Each row is a point on a landscape with many valleys, with its height.
From any point a ball rolls to the lowest of the 2 points nearest to it. It stops when none of these is lower. Distance is the straight distance between rows; heights are no part of it.
z_432: [ 93 112 118  72  85 111 110 136  78 130 117 108 111 104 118  92  93  95
  86  83 116  78 116  91 120 113 131 149  94  90 101 128  64 117 101  95
 115  77  72  92 115 102  99  93  75 106  40 110 123]  (h 47.0)
z_453: [ 94  73 124  96  98 123 142  72 107 124  77 104 113 115  93  90 158 108
  92 100  94 102  92  90  68 144 118 131  78  92  84  91 110 108 112 127
 102 107 123 112  80  93 124  95  97  89 108 117  91]  (h 77.5)
z_212: [102 121 107 126 120  99  75 108  99  67  69 110  79 101  71 109 107 142
 101 103  76 121 140  68 101 115 111 102 127  77 103 118  78 102  90 121
 102  99  85  67 108  80  89  84  84 131  84 117  71]  (h 63.2)
z_170: [ 78 102 123 101 139  90  78  85 103  82  82 119 128 119  99  96  90  80
 115 135  87 109  59 120 105 102 114  83 110 102 124 103 123 111 106  94
 108 100  81  81  97 124  60 127 106 123  60  62  68]  (h 91.6)
z_380: [107  83 100 109 107  69  82 125 132  65  84  84 129 116 102  88  92  69
  98 129  76  98 101  80 123  32  92  33  99  93 128  88  97 104 121 111
  94 127  91 108  66 126  91  87 120 110 137  86  84]  (h 46.2)
z_621: [103 101 108  68 118  65  64 138 104  98 123 117  99 113 119  96  63  83
  93  86 102  87  92  87 118 123  95  88 133  96 101  91  86 111  98  76
 124  83  67  92  96  71  63 126  78  95  25  82 101]  (h 69.1)
z_752: [127  86 113 103 132 101 103  92  94 103  75 114 119 115  98  92 118 118
 108  82  91 105 105  79 105 127  94 121 105  87 108 110 100  91 113 136
  98 113 126 113  62 109 104  81 105  75 106 111  79]  (h 72.7)
z_676: [ 82  97  78  82  77 114 126 113  83 113  92 104  97 117  88 116 127 117
 115 110  97  90  87  95  94 103 113 103  86 120  77  98  97 104 118 104
  89  79 109 113 125 112 113 100 104 134 103  80 117]  (h 28.0)
z_753: [124 122 106 113 113  94  79  91  86  74  69 122  75  89  83 114  94 139
 116  77 105 106 138  93 109 143  78 122 121  91  97 127  80  72  93 113
  94 103 111  92  91  79 113  74  79  91 111 128  79]  (h 55.7)
z_583: [ 96 133  75 105  98  99  92 120 119 114 129  92 136  80 117  99  73  59
 105 114  80  98  72  91 134  77  82  57 135  77 114  94  98  97 104  85
 111  88 101  97 106 111  63  97  94 121 102 104  96]  (h 17.4)
z_30: [ 94 106 109 101 124 101  87  76  98 107 100 107 101 121  78  96  86 120
 111  96  89 111 110  91  88 113  82 111 104 112 105 111 127  98  88 109
 103 108 115 102  87  97  81 113  94  98  96 114  75]  (h 73.7)
z_205: [ 97 103  75  98 113 114  96  89  75 102 111  86  83 121  82  98  96 119
  99  85 117 111 106 104  89 120  77 107 104 133  98 107 133 105  72 101
  99 121 121 108 111  79  88 106 103 117 117 103 100]  (h 78.6)
z_319: [ 91 121  73  80  70 112 118  75  92 130 131  99  91  89 101 103  75 101
 121  94  96  87  98 110 103 106  75 109  89  99  95 117  96  95  81  97
  98  91 113 112 107  90 109 101 101 107 126 120 111]  (h 67.1)
z_873: [ 98 108 112  87 105  79  53 121 131  96 122 106  99  96 101  94  48  85
 105 101 118  86 104 106 103 107  68  75 128 101  98  98 111 104  90  67
 117  99  77  82  81  65  56 141  78  83  43 100  96]  (h 74.4)
z_659: [ 83 102 105  72  94  99  93 121  70 129 100 100 101 122  97  89 103 109
  95  87  76  92  90  56 101 129 111 116 108 108 101 114  96 135  77 102
 120  74  75 104 115  79  56 115  82 121  33  94  90]  (h 56.5)
z_625: [ 86  96 126 104  85  90  87  98 108  81 110  99  84  82  98 104  56 115
 105  91 110  93 132 109  80  86  80 114 106  97  80 107  79  75  96  79
  89  96 109  93  93  94  96 103  88  83 106 143 107]  (h 66.7)
z_109: [124 117 100 115  97  73  75 147 123  69 122 103 101  79 104  92  75  84
  98 112  80 111 102  90 119  78  96  52 142  88 104  85  86  86 105  75
 104 104  88  81 106 102  85  91  85 121  98 103 108]  (h 24.6)
z_936: [ 86 119  54  78  61 101 112  81  91 120 136 100  85  68 112 113  67  78
 114  96 114  65  87 125 118  76  64  80 106 102  89 102  98  90  84  74
  98  86  99 103 105 105 117  86 105  87 130 121 128]  (h 71.9)
z_440: [115 106 104 134 107  82  81 115 130  74 102  88 110  97 103  84  92  66
  81 120  89 122 105 114 104  48 109  55  97  91 111  93 114 109 103  74
  86 133  80  80 104 118 109  95 117 114 120  75 101]  (h 81.8)
z_183: [ 96 111  97 102 101 109  88 105  84  79  74 121  70 105  59 120 120 147
 114 101  98 100 129  81  93 142  94 106 118 104  84 115  88  94  92 118
  87  92 104  89 102  75 106  83  94 130  86 127  87]  (h 59.5)
z_184: [111  96  84 127  85  94 125  95  99  80  77  97  67  88 114 106 129 101
  98  74 108  84 103 135 100  71  92  60  57  77  86  92  94  81  98 104
  90 107  88 142  95 122 144  73 113  67 140  81 120]  (h 62.1)
z_755: [108  78  93  94  78 103 144 107  87 116  81  97  94  82 116 100 126 103
  95  73  95  87  91  91 109  94 115 114  68  90  77  73  76  81 126 118
 104  91 116 131  97 127 126  78 100  69 135 120 121]  (h 13.9)
z_237: [ 92 100 126 126 105  94  96 101 103  77  79  97  98  99  91  98  94 108
  89  93 106 111 140 105  81  72 107 116  93  93  91 106  86  90 105  85
  85 119 103  96  92 128 105  84  98  96 102 128 105]  (h 70.7)
z_264: [ 89  81  98  93 107  97  86 103  67  98 113  89 104 120  97  93 114  87
  74 117 115 109  88  94  95 121 100 115 131 133 117  92 131 125  80  87
 100 128  87  84 102  94  75 119 102 106  80  93 104]  (h 47.2)
z_758: [106  95  99 100 111  98  91  96 126 115 113  87  97 123  90  92  88 114
 100 100 102 109 114  96  86  79  69 100  79 111  95  97 120 113 103 105
 102 105 111 108  90  90  80 126  90  87 117  99 104]  (h 68.9)
z_948: [ 69  93 109  80  76 118 127  68  84 124 103 100 103 104  92  99  97 106
 111 107  66  82 101  69  83 119  94 124 106 107  80 108  94 101 101 101
  90  98 117 112  90 103 104  93  94 103 115 153  98]  (h 34.7)
z_817: [115 128 102  87 102 108  70  86 100 123 137 122 120  96 112  98  78  71
 103  82 107  91  96  99 113 142  77 119 134  81 131 129 112 101  90  92
 122  99  94  91  81  81  89 116  76  89  88 107  78]  (h 71.6)
z_612: [117 101  83  54  49 118 121  97  83 134 128 114  84  78 120 106  91  89
 106  86  99  64  95  88 124 103  76 107  84  93  87 117  81  96  98  98
  99  73  92 122  80  95 147 101  94  59 119 125 123]  (h 37.8)
z_855: [112  81  88 102 129  76  72 115 134  76  96  79 109 120  89  92  99  90
 107 137  86 115  84  95 115  44  75  36  90 113 117  76 119 105 120 108
 105 120  97 102  85 109  78 112 117 116 131  55  93]  (h 52.5)
z_308: [115 139 104 122 106  99  82 109 127 105 108 104 114 121  92  93 108  93
 105 117  65 113 117  85 101  84 104  76  89  77 114 126  95 112  99 111
  98  97  95  97  92  98  98 101  97 133  96  94  84]  (h 41.6)
z_681: [119  72 103 104 129  92  89 117 128  59  70  81 105 137 101  82 135  92
  84 144  75 121  90  89  94  57 108  45  96 126 120  85 126 122 105 125
  84 126 105  92  81 102  89 103 137 121 127  52  87]  (h 59.4)
z_913: [109 129  95 111 119 111  92  96 105 115 126  92 123  83 126  91  61  71
  94  64 124 107 106 128 107 104  89 136 103  84 119 121  84  97  93  85
 118 100 103  99 113 108  84 109  89  82 100  93  97]  (h 79.9)
z_17: [ 93  74 104 118 109 110 120  92 106  93  68  98 119 115  86 101 160 100
  92 126  95 111  93  93  77 102 118 103  92 109  99  85 115 117 118 120
  78 110 117  99  97 115 108  91 129 109  99  79  89]  (h 31.2)
z_458: [101  79 102 101  81 108 110  80 104  94  81 100  65  96  84 107 138 119
 103 104  95  90 111 108  64 114  84  83  80 109  73  99 108  79  96 107
  71 109 119 113  78  93 134  79 118  72 132 134 110]  (h 19.9)
z_287: [106  74 117 104 119 109 138  88  93 114  54 103 114 102  92  90 133 122
 103  76  89  95  93  91  89 143 113 140  93  87  82 105  83  90 118 123
  97 111 127 113  77 108 112  67  96  85 106 148  91]  (h 75.1)
z_101: [ 98 103  85  73  73 105 128  98  96 124 107 111 103  54 133 120  77  88
 131  83 103  64  67 103 129  87 101  95  89  83  93  82  50  75 131 107
 117  63 108 120 105 123 118  92 106  68 123  88 111]  (h 71.1)
z_771: [130 118 116 121 114  72  63 139 113  68 109 109  99  92 109  91  73  97
  89  91  91 120 127  82 120 109 106  95 145  75 111  96  73  94 103  89
 111  99  83  74  97  86  87  90  79 101  78 107  95]  (h 31.7)
z_977: [ 91 127 109 108 107 109  80 107 108 114 110 106 111 127  84  78 101  81
  90 114  71 119 108  95  91  97 111 104  92  98 108 132 117 130  85 106
  96 102  79  91 105 109  77 117  94 126  64  98  75]  (h 48.8)
z_935: [ 95 112 115 110 127  91  83 130 114  89  86  94  93 131  87  83  96 101
  94 108  85 120 105 112  91  77 122  87  78 105  90 112 105 123 103  95
  89 104  74 101 115 110  64 120  99 128  62  63  86]  (h 56.0)
z_654: [107  54  96  98 110 104 127 107 115 100  67 105 105 116  88 108 168 105
 103 101 106 103  67 102  71 132 111  85  86 104  78  69 108 110 134 139
  95 100 125 123  81  85 124  94 131  97 111  73  90]  (h 24.7)
z_79: [102 120 120  92  98 103 112 124  85 111  91 111 113  86 120 101  75 112
 103  76 106  85 122  86 124 116 129 156 109  67  98 113  42  93 109 104
 108  61  91  88 117 107  86  79  71 103  55 117  97]  (h 53.9)
z_132: [ 77  79  91  87  99 108 109 113  98  88  72 107  96 123  78 117 136 127
 121 123  80  95 100  76  83 103  96  83 108 127  75  85  97 100 125 122
  81  88 119 104  96 102  85  94 106 134 100  88  99]  (h 18.7)
z_505: [103  73 107 112 102 109 132 124  85 121 101  72 125 112 117  80 131  88
  56  75  98 112 107  83 100  87 140 137  80 115 101  78  95 120 111 108
  97 110 106 108 116 126  90  91 103  82  98 102 108]  (h 67.5)
z_761: [ 93  77 107 101 121  97  92 110  92  83  88  89 106 126  94  91 144  91
  74 128 100 117  95  99  83 105 128 104 111 132  94  88 123 133  97 100
  75 119  88  83 105 104  89 110 121 103  81  72 101]  (h 39.0)
z_809: [ 99 138  76  82  73 104  91 128  97 123 139 110 121  91  98  97  78  69
 110 110  97  83  84  86 128 100  81  78 142 101 107 107 100 100  96  75
 115  82  93  83  99 101  78 102  89 124  79 126 104]  (h 26.4)
z_975: [123  79 111  98  99  99 143 111 125 111  85  92  91  93 110  85 118 123
 102  70 112  95  86 117  81 113 121 118  45  89  73  72  85  91 140 119
 111  97 109 131  95  93 128 105  84  70 129 100 122]  (h 21.7)
z_39: [ 99 119  99  78  76 112 105 106 116 115 117 117 116  67 130 113  66  71
 113  86 130  62 108 119 104  91  94 110 108  63  96 114  60  78 119  77
 101  83  90 102  90 123 109  87  92  75  89 108 107]  (h 66.6)
z_175: [108 118  91  67  81  96 116 113  98  99  96 128  81  86 103 115  74 128
 137  79 127  73  96 129 103 104  93 119  77  95  74 110  62  76 102  93
 103  76 101 104 120 110 126  97  99 112  95  97 126]  (h 56.9)
z_686: [109 101  99 120 115  72  77 130 116  54 100  90 113  92 116  98  77  79
  99 123  78 116  82  94 125  58 101  29 134  87 116  73  88  81 114  84
 114 121  92  81 108 111  73  79 101 144 120  74  98]  (h 17.2)
z_50: [110 101 109 136 117  93  92  95 116  88  95  71 111 112  96  75 110  93
  71 111  86 126 124  98  91  42  97  84  91 107 115 102 120 109  88  92
  80 135 110  97  96 123  92  84 128 105 128 110  99]  (h 78.2)
z_667: [107 115 136 112 127  90  64  99  98  77  75 120  96 108  83  92  95 126
  90 102  80 109 150  70 109 128 115 124 119  74 109 126  82 102  86 124
  98  91  86  77  77  69 101  86  71  90  69 138  62]  (h 66.5)
z_67: [ 99 123 102 101 121 108  79  88 122 125 130  98 128  89 119  90  66  55
  96 102 113 101  80 122 107 113  88 110 119  76 128 115 118 111  85  74
 127 114  90  87  95 100  73 129  95  80  73  94  79]  (h 75.8)
z_393: [ 90 104 106  83  79  98 110 101  89 100 109 106  95  83 117 112  54 102
 112  74 108  75 105 101 107  93  86 125 107  89  77 111  63  71 114  76
  92  83 111 100 103 124  98  80  92  84 106 137 124]  (h 62.5)
z_390: [102 103 111 102 104  75  60 111 154  81 120 108 104  86 104 101  62  81
 116 125 108  98 104 106 108  79  69  56 129  86 105  90 107  91 113  85
 112 102  89  87  72  87  79 123  92  86  92  97  90]  (h 78.9)
z_61: [ 87 123  70  99  72 108  91  80 137 128 140  89  99  62 109 113  58  78
 117 113 102  87  93 117 108  77  62  61 113  86 105  99  99  89  90  72
 102  81 111  89 105  82  94 115  97 107 114 126 111]  (h 76.4)
z_793: [113  89  96 114 115  92 116 140  79  95  96  83 106 116 111 100 129 107
  73  80  93 115 116  72 113  96 139 117 108  95  96  82  71 104 114 115
  98 101 102  90 121 122  89  72 104 107  91  86  98]  (h 63.1)
z_569: [135  85 127 113 113  84 111 123 137  88  81 105  96 110 110  85 116 118
  92  81 111 112 124 106  89  95 109 107  56  76  91  91  82  99 124 119
 109 107 100 126  76  92 125  99  86  72 114  86 105]  (h 29.8)
z_538: [ 86  79 109 105 115 108 111  60  68 101 106  73 121 107 102  88 109 101
  71 111 109 113 105  97  86 118  99 137 134 133 134 104 152 119  70  84
 102 130 102  77 105 111  83 111 117  86  87 111 102]  (h 54.8)
z_5: [ 85 119  80 103  60 131 130 100 105 155 122  76 108 103 106  88 112  79
  88 114  95  96  93 113 103  75 130 113  62 109  89 108 116 136  91  94
  92  79  93 122 142 100 112 109 112 135 102  88 126]  (h 65.7)
z_816: [ 87  81  62  85  68 119 148  87  80 141 108  70  96  78 111 107 135  76
  75  87  99  89  76  89 114  79 105 100  71 110  87  71 122 123 100 115
 103  89 108 131 111 105 132 105 106  55 152  97 115]  (h 51.2)
z_140: [ 69  86 116  85 110 111 131  30  99 109  86  95 105  99  88 100  75 119
 121 112  73  96  83  96  77 123  93 124  94 107  88  94 113  81 102 100
 100 111 132 104  83 102 103 109 105  89 134 138  90]  (h 42.2)
z_502: [100 126  92  73  96 121 109 108  85 133 111 102 111  82 128  95  43 101
 114  57 137  65  90 107 106 135 110 153  98  88 111 120  61 107  79  94
 141  82 102  88 127  72  85 116  87 108  61  95 112]  (h 65.6)
z_588: [133  93 106 101 106  62  71 140 125  63 102  99 111 116 112  97  99  74
  95 129  67 107 110  61 120  69 101  54 118  87 126  84  92 107 124 119
 103 105  83 103  63 112  94  85 112 101 100  92  72]  (h 40.1)
z_169: [ 89 115  86 102  92 105  94 108  84  94 116  86  81 108  94 101  76 111
  92  89 114 107 115 110  88  98  98 114 105 111  99 101 105 107  72  86
 113  96 100  87 141  83  83 120  90 133  90 105 115]  (h 83.9)
z_355: [124  69  90 119 111  87  95 104 107  66  72  95  81  89  95 105 129 103
 103  93 117  99 100 128  93  76  72  51  83 102 100  87 106  77  97 115
  90 131 102 128  74 109 131  80 128  68 140  73 105]  (h 65.8)
z_692: [ 90  87 119 138 123  92 105  77 112  84  79  85 106  98  90  99  94 101
  92  93 109 121 113 134  84  61 104 103  79 103 109 103 113  86  91  85
  87 135 111 102 105 124 104  91 117  99 122  93 108]  (h 74.6)
z_425: [ 78  97 124 132 140 100  84  87  98  56  57  94  97 106  74 101 100 116
  89 123  99 133 106 128  77  76 124  94  95 104 102 104 121 100  87  91
  91 134  90  73 113 120  81  98 123 142  88  82  81]  (h 86.3)
z_412: [ 90 106 100  85 111 104  88  87  97 101 101 113  94  94 110 110  45 116
 113  60 123  85  95 100  98 129  94 142 103  88 104 109  79  91  82  86
 139  78 104  90 119  64  84 128  77 107  76 103  95]  (h 72.2)
z_276: [114 119  85 102 104  84  66 117  90  88 112 115 102 108  87 102 100  89
 107 100 106 104 102  94 115 108  81  76 127 117 109 114 116  92 107  99
  85 120  98 100  77 107  97  84  93  93 101 101  90]  (h 46.4)
z_446: [135 133  93 109 107  87  80 139 134  91 112 110 114 102 115  98  94  80
  99 121  67 109  93  74 126  73  97  47 110  67 124 101  79 107 119 115
 114  95  81 108  89 103  96  92 101 120 104  71  84]  (h 33.4)
z_881: [103 122  91 102  95 115  85  63 107 123 134 108 118 101  99 108  96  74
 108 112  94 112  93 111 101 121  92 100 103  91 128 124 126 108  84 100
 108  96 101  94  93  90 112 119  98 110 105  94  83]  (h 66.1)
z_558: [ 93  87  87  91  61 112 116  75  84 123 124 102  87  93  99 110 114  87
  93 100 108  90  96  98  93 107  93 114  96 111 103 100 113 107  87  95
  94 101 104 109  97  96 132 105  99  78 124 114 121]  (h 61.4)
z_454: [ 92 106  83 117 113  86  98 106  91  92 102  92 127  94 104 105  91  74
 103 108  76 108  79  91 120  71 105  64 122  95 116  85  86  88 121  98
 101 103 104  94 110 127  67  77 106 137 112  82  95]  (h 9.4)
z_690: [111  87 127 105 101  85  80 100  80  86 104 104 105 102 105 101 113 104
  79 108  94 106 144  64 110 133 110 121 143  96 114 109  91  95  94 103
  85  97  87  79  72  79 102  79  76  65  77 144  90]  (h 70.0)
z_561: [ 91  94 111  77 116  82  73 123  97  99 102 114 100 124 105  99  92  90
  91 110  68  98  78  77 111 127 120  84 111  95 102  92  89 127  97  95
 116  77  71  87 119  74  54 120  84 120  26  65  80]  (h 63.4)
z_490: [104 107 110 110 119  94 105 124  86  96  93 102  96 108 103  96 105 122
  88  78  94 107 118  84 110 119 134 137 103  85  99 104  70 106  98 107
 109  83  87  88 129  94  79  95  81 107  64  95  97]  (h 58.8)
z_155: [ 98  63  90  75  97 104 113  91 115 100  90 104  88 116  92 114 135 120
 110 109 101 101  74  90  80 116  91  83  82 120  83  63 112  99 131 126
 107  90 120 116  87  78 114 123 109  95 129  76 104]  (h 17.5)
z_695: [ 89  74 115  96 113 100  99  74  68 102 102  88  97 103  93  91 108 124
  80  97 117 100 114  86  82 133  84 138 123 141 115 106 128 103  73 102
  98 121 112  90  81  85  96 106 103  65  97 132 104]  (h 61.5)
z_818: [121 107  92  81  68 120 146  82  85 124  99 105  86  65 138  87 115 111
 109  77  71  83  92  88 113 112 109 123  75  75  84 100  57  74 100 106
 109  72 107 130 103 104 145  70  90  64 138 131 131]  (h 21.8)
z_338: [125 109  95  74  70 112 121  85  81 116 115 112  93  79 124 100  96 111
 110  85  82  81 109  69 124 124  82 121 108  86  88 123  63  79 105 103
  95  76 113 112  83  89 129  77  81  77 122 140 113]  (h 29.5)
z_766: [ 81  65  79  90  85 110 136  75  83 120  98  90 109 102  97 105 135  82
  94 104 108  93  70 103  97  93  98 102  87 129  91  75 122 112 113 108
  89 106 115 125  93 112 120 106 116  78 138  92 111]  (h 55.9)
z_166: [ 87 110  85  98  86 103 137  93  83 101  93  99  81  78 108 114  77 127
 121  66 126  83  81 142  98 101 129 132  67  96  88  98  72  77  96  94
 105  89 113 111 147 112 118  84 109 124 112  90 126]  (h 50.9)
z_811: [ 93 101 111 128 147  96  80  97  74  58  76 109  86 113  83 101  96 122
  99  89 127 128 103 138 102 113 117 121 112  94 104 112 111  99  82  94
  91 130  90  79 121 119  94  92 103 120  88  73  89]  (h 83.3)
z_959: [110  93  67  67  47 124 136 103  72 138 121  90  80  77 109 108 124  77
  87  81 104  69  80  83 124  84  79 100  75  95  93  96 106 123  85 108
 107  71  93 127  90  89 152 115  91  44 140 107 133]  (h 45.6)
z_277: [ 99  92 109 118  88 127 139  61 112 135  90  90 108 106 103  93 131 103
  98 101  89 112  83 110  81 113 132 122  59  91 100  92 119 115 103 113
 103 103 118 123 112  93 126 106 101 106 131  93  94]  (h 81.2)
z_96: [ 89  87 115 102 144  87  75  87  73  69  86 120  87 109  81 103  77 130
  95  82 126 116 100 115 101 129 112 136 115 101 104  97 108  99  78  92
 116 109  83  74 112  80  83 113  88 102  61  90  86]  (h 80.4)
z_160: [ 78  97 113 101  92 117  99  33 114 119 111 101 123 104  91 109  99  88
 101 151  87 109  86 105  75 110  91 108  94 112 129 105 149 116  86  90
 101 105 104  89  94  89  99 142 115 113  99  95  78]  (h 58.0)
z_575: [107  86 113 109  96  76  71  85  97  72 115  97 102  75  95 110 100  87
  94 130 115 105 105 110  94  86  93  71 129 125 124  77 119  76 111  82
  88 117  97  76  73 106 109 105 110  68 110 110  99]  (h 85.8)
z_871: [108  90  96  95  77 104 120 124  83 102 104 112  88 103 110 107 134  88
 103  90 145  92  83 127 102 119 147 116  75  96  87  92  92 103 112 102
  93  90  80 113 121 115 145 102 103  95  87  58 128]  (h 44.4)
z_174: [112  95  85 104  89  89 117 119  93 101  96 102 107  75 121 118  98  82
 107  92 104  85  82 104 123  60 106  75  87  80 112  70  70  83 132 114
 109  79  97 118 106 138 115  79 108  78 130  69 109]  (h 74.5)
z_415: [ 96 129  95  85  86  93  69 124  85 109 118 109 104 109  86  88  69  87
 104  89 101  85 111  85 126 107  72 101 129 128 101 129 113  98  92  84
  97 109  93 102  86 101  75 100  83 102  76 141  96]  (h 37.9)
z_145: [110 119 109 110 116  80  61  90  83  67  90 118  81  94  81 109  92 116
 121 104 114 112 122 101 101 130  88  88 133 113 114 114 102  68  95 101
  85 114 103  84  84  95  99  83  96  99  97 117  76]  (h 51.7)
z_45: [ 89  93  90 115  95 103 120  99  90  95  83  95 100 107 102 111 132  96
 109 109 121 110  84 133  96  97 124  92  76 109  86  87 101  97 114 100
  83  95 104 114 129 121 122  94 114 122 111  57 112]  (h 36.5)
z_233: [112 126 112  83  98  89  89 131 120  83 104 129  86  88 101 121  61 128
 126  92 125  88 123 114  99  94  95 105  97  75  83 112  60  89 105  89
 114  69  84  89 110  91 112 107  86 113  70  93 111]  (h 62.7)
z_269: [ 82  86  86 105  87 118 117  72 112  90  87  88  61 101  75 106 128 133
 102 104 115 108  99 124  55 104  78  85  73 126  64  92 137  93  84 104
  83 115 127 109 103  75 126  97 119 114 145 102 112]  (h 9.5)
z_417: [ 89  55 118  84 113  91 116 116  91 113  91  81 130 124 111  89 109  90
  83  90  92  94  89  74  99  84 121 118  96 121 104  64 104 113 129 120
 103  97 102 115  98 128  64 118 105  74  82  87  99]  (h 72.6)
z_74: [126 104  85  92  59 111 116 103  96  96  99 112  66  84 114 106 118  95
 108  80 120  73 102 131 110  90  86  92  56  81  74 100  99  81  96 106
  88  79  78 136  92 113 151  93  99  45 122 104 133]  (h 57.8)
z_828: [125  85  88 110 121  97 101  99 103  83  89 103  92 106  94 105 135 112
  96  80 111 113 104 100  92 117  82  86 104 107  96  96 111  84 103 123
  90 115 120 113  69 103 123  90 116  76 119  87  87]  (h 69.6)
z_483: [ 93 102  87 125 103 113 112  66 121 119 113  85  99 102 105 109 106 106
  99 105  93 122  87 109  93  80 102  89  64  97 110  88 116 107 101 112
 110 100 121 110 123  88 107 110 111 127 139  72  97]  (h 85.4)
z_220: [ 88 115 105  72  72 109  85 118  82 136 132 100 110 107 106  89  91  94
 101 104  78  79 103  51 107 123  91 109 122 100 112 123  93 127  76  96
 120  75  81  94  93  59  78 125  73 119  52 128 101]  (h 47.4)
z_293: [ 81  98  92  94  87 105 108  68  87  96  91 111  78  94  81 113 100 124
 124 105  76  93 107  84  91 116  82  96 106 109  79 107  89  73 101 103
  79 104 127 107  94 105 117  72 108 107 130 137  95]  (h 27.7)
z_223: [ 91  91 127 127 149  92  86  78 104  70  61 100 112 113  99  80  92  95
  82 133  80 131  85 117  95  86 132  97 107  90 125 110 119 117  90  96
  97 116  74  60 113 118  68 111 121 125  61  74  68]  (h 88.9)
z_756: [103 115  94 111  76 101  76 107 125 102 139  92  91  84 105 102  77  86
  94 101 108 106 119 106  98  85  90  86 112  94 102 101 102 101  90  72
 108  94  92  74 112  79 102 119  86 113  95 115 121]  (h 81.3)
z_784: [115  96  81 130 108  95  88  93 106  80 105  90  91 101 103 101 129  76
  83 122 113 128  92 125 100  73 110  63  96 115 107  87 133 102  95  90
  79 122  93  98 110 109 121 108 120 102 124  56 105]  (h 85.2)
z_103: [105 128  97  67  70 104 103 127  82 126 126 109 117  92 113 101  81  89
 104 100 104  70 104  78 121 109  97 116 131  91 106 130  74 106  84  83
 111  75  76  88 100 100  93 100  76 125  51 132 110]  (h 36.9)
z_866: [112  94  77 127  90  86  70  78  99  64 110 100  78  77  96 119 110  86
 106 132 112 113  92 123 106  74  80  35 116 113 118  74 124  73  99  83
  83 109 101  89  98  95 112  92 115  93 134  86 110]  (h 88.5)
z_745: [ 93 120  94 113 129 105  87 107 112 103 101  80  92 131  80  85  94 114
  97  92  88 133 103 105  86  68  82  91  76 116  95 109 127 114  87 101
  98 119 106 109 120 103  61 119 103 129  97  78  85]  (h 62.8)
z_482: [ 96  84 132  98  97  90  80  63  73  94 107  97  93  85  94 101  98 124
  93 122 107  93 130  69  98 156  94 138 147 124 129 114 114  91  76 103
 100 109 104  69  71  63 102  95  89  64  93 154  87]  (h 67.0)
z_48: [102 120  95  75  80 118 124 127  89 140 124 102 119  70 131  97  78  95
 111  75 131  71  87 112 117 111 128 143  84  87 109 113  54 107 105  96
 115  76 101 101 128 105 107 106  98  93  66  91 118]  (h 56.7)
z_606: [ 93 116 102 105  89 118 101 105 110 131 120  85 113 125 102  85 104  70
  81 112 100 113 108 122  89  83 120 115  74 104  97 120 130 142  90  87
  86 104  82 103 119  99 102 123 100 124  82  77 105]  (h 56.6)
z_230: [105 106 104 118  97  87  62  86 133  90 136  89 110  67  97  96  74  73
 105 142 106 103  86 112 113  86  71  54 144 109 131  80 142  83  98  74
 101 109 108  73  78  87  85 113 106  85 109 116  91]  (h 82.4)
z_988: [ 93  62 101  91 104  83 112 120  97  93  88  93 117 108 107 112 107  75
  95 109 101  94  79  89 107  72 114  89 100 103 103  51  93  95 142 113
  99  95 103 107  96 135  94  97 108  78 110  74  98]  (h 76.3)
z_16: [ 62  83 107  99 102 116 113  98 100  90  70 101  83 116  60 107 126 135
 100 109  94 105 118  93  59 101  95 113  97 130  61  99 115 104  99 111
  82 108 118  99 106  95  88  88 105 126  97 121  95]  (h 9.7)
z_65: [ 90  94 108 117 139 106  91 109  93  86  64  92 107 130  83  90 115 117
  97  97  74 123  92  91  93  99 128 101  93 104  99  98  89 110 102 122
  98 111  99  94 120 111  66  96 104 131  73  76  71]  (h 62.0)
z_130: [100 123  77 108  88 102 116  96  85  97  97 101  83  75 107 124 104 112
 131  89 121  99  83 147 109  88 108  79  72  90  89 105  80  80  98  93
  98  86  96 120 140 119 123  78 124 125 123  60 127]  (h 44.1)
z_323: [ 98  87  97 109 102 120 111 118 118  92  74  85  76 113  68 101 156 127
  88  93 106 111 121 108  60  98  86  91  83 127  52 102 127 114  93 115
  72 117 128 109 101  80 112  79 130 111 116 108 100]  (h 19.4)
z_605: [115 116  80  82  68 110 139 121  90 128  97 110  88 100 111 106 119 102
 114  82 123  85  86 128 111  98 117 110  57  98  75 113  94  99 103 104
  98  82  95 134 115 126 147  90 100  83 102  93 130]  (h 51.9)
z_34: [ 75  87 111  95 108 115 122  37 122 116  90  93 111 108  83  99 105 119
 107 131  92 107  86 115  69  98  88 112  79 123  98  96 149 106 101 103
  92 111 123 108  89 104  97 124 116 100 124 102  95]  (h 49.6)
z_378: [ 71  87 119  96 127  97  77  68  85  91  81 133  84  97  93 102  59 133
  89  78 123  86 110 103  95 146 106 156 102  95 103 108  98 105  67  97
 137  93  82  76 104  44  84 130  72  87  59 114  93]  (h 76.9)

For each start below, name the point where the ball stops.
z_913: z_269
z_67: z_269
z_756: z_755
z_277: z_16
z_866: z_393
z_233: z_16
z_575: z_454
z_482: z_155
z_667: z_454
